Points on a hilly landscape, in no order, each with its height.
From any point a climber steps to the highest of the 5 points nearest to it. It stops when none of these is higher. Distance is the straight distance between rows; heights are no part of it.
q_490 height 42.3: [109  44  82 154 182 171  48 106 154 139 148 177 120]
q_502 height 53.0: [157 115 141 133  75 112  89 127 119 106 150 107 144]
q_443 height 61.8: [ 94 146 130  80 147 150 166 129  75 145 151 122 119]
q_350 height 54.6: [103 179 185 117 110 146 189 139  94 145 120 116 119]
q_505 height 51.4: [107 142 143  97 123 139 145 133  71 132 146 122 119]
q_328 height 31.1: [137 137  87 127 146 113 119 152 126 124 133 129 119]
q_661 height 72.3: [192  89 122 148 120 107  71  84 159 115  99 114 174]
q_995 height 63.6: [ 92 169  70  91 177 157 177 164 105 144 127 124 109]
q_750 height 65.6: [179 100 114 153 127 105  91  99 163 123  96 122 154]
q_100 height 16.2: [166 111  97 139 135  99 105 128 146 111 122 128 140]
q_829 height 63.0: [ 89 159  76 115 178 137 151 177 150 142 137 137 100]
q_136 height 51.3: [132 123 165 138  56 126 120 132 102 107 136 121 138]
q_111 height 45.6: [133  95 130 166 148 121  90 112 191 126  94 151 130]
q_998 height 22.0: [139 125 137 119  92 119 110 129  94 113 153 114 127]
q_464 height 43.4: [ 89  70 138 150 169 136  81 104 170 134 134 175 106]
q_134 height 37.5: [168 107 125 125  96 111  91 122 119 104 151 116 144]
q_310 height 56.7: [ 93 122 122 143 173 112 120 145 189 134 139 159  97]
q_705 height 0.2: [155 120 102 123 123 103 111 133 117 113 143 121 136]
q_588 height 69.6: [191  96 159 142  68 105  77 106 142 102 139  97 162]
q_135 height 69.5: [121 183 180 127  90 132 189 132  98 136 104 116 124]
q_788 height 62.9: [144 124 171 156  36 126 115 134 111 101 124 123 142]
q_623 height 38.8: [104 150 161 111  92 140 149 130  73 126 139 119 121]
q_689 height 60.7: [211  94 153 140  83 110  43  76 154 115  98  99 177]
q_449 height 76.1: [142 208 162 137 103 118 227 134 100 140 103  95 140]
q_177 height 47.3: [ 83  90 136 138 188 129  96 116 180 135 146 175  93]
q_334 height 64.3: [107 152  78 116 166 131 141 168 137 126 129 134 109]
q_107 height 63.4: [120  81 137 175 126 151  63 100 182 131  90 159 138]
q_653 height 3.4: [150 125  97 141 151 106 118 140 156 117 126 132 124]
q_985 height 76.0: [175 107 173 145  42 122  85 122 130  99 134 109 154]
q_272 height 51.1: [ 98 175 180 104 119 140 203 131  95 155 144 114 122]
q_737 height 68.1: [111 152  88  98 149 141 144 144  91 132 136 122 116]
q_797 height 56.9: [ 84 148 104  71 192 169 212 142  84 158 139 114 114]
q_673 height 57.9: [ 86 156 158  87 133 152 183 125  80 151 155 117 120]
q_67 height 49.4: [172 101 110 140 120 100  97 112 149 111 119 117 144]
q_867 height 51.8: [147 171 171 156  66 119 169 125  88 118  83 118 138]
q_148 height 62.4: [ 82 148  93 126 176 129 146 170 176 139 143 155 100]
q_254 height 40.3: [108  86 133 157 142 135  91 118 194 135 103 165 120]
q_913 height 62.8: [ 91 153 121  77 166 161 187 137  78 156 151 119 114]
q_590 height 65.4: [101 146  92  85 163 150 166 151  82 146 139 125 113]
q_422 height 58.0: [ 86 161 156  87 148 154 208 129  86 160 154 106 120]
q_85 height 46.8: [169 105 112 150 136 102 104 108 158 112 107 125 147]
q_698 height 51.0: [ 91  63 137 158 157 155  69  93 173 133 138 173 116]
q_242 height 76.2: [123 142  87 125 154 116 132 163 153 123 127 136 107]
q_755 height 79.2: [129 147  86 103 149 127 138 148 108 130 143 128 119]
q_733 height 67.1: [159  87 130 167 125 137  72  91 180 121  71 144 154]
q_189 height 58.6: [171 205 144 129  96  92 214 115  81 140 113  84 154]
q_317 height 34.4: [140 126 144 129  78 124 115 130  96 109 149 119 132]
q_477 height 26.4: [115 109 124 151 154 108 117 136 185 131 116 151 113]

For each start below, name the point where the climber stops.
q_464 | q_661
q_67 | q_661
q_350 | q_449
q_317 | q_985
q_100 | q_661
q_148 | q_755
q_134 | q_985
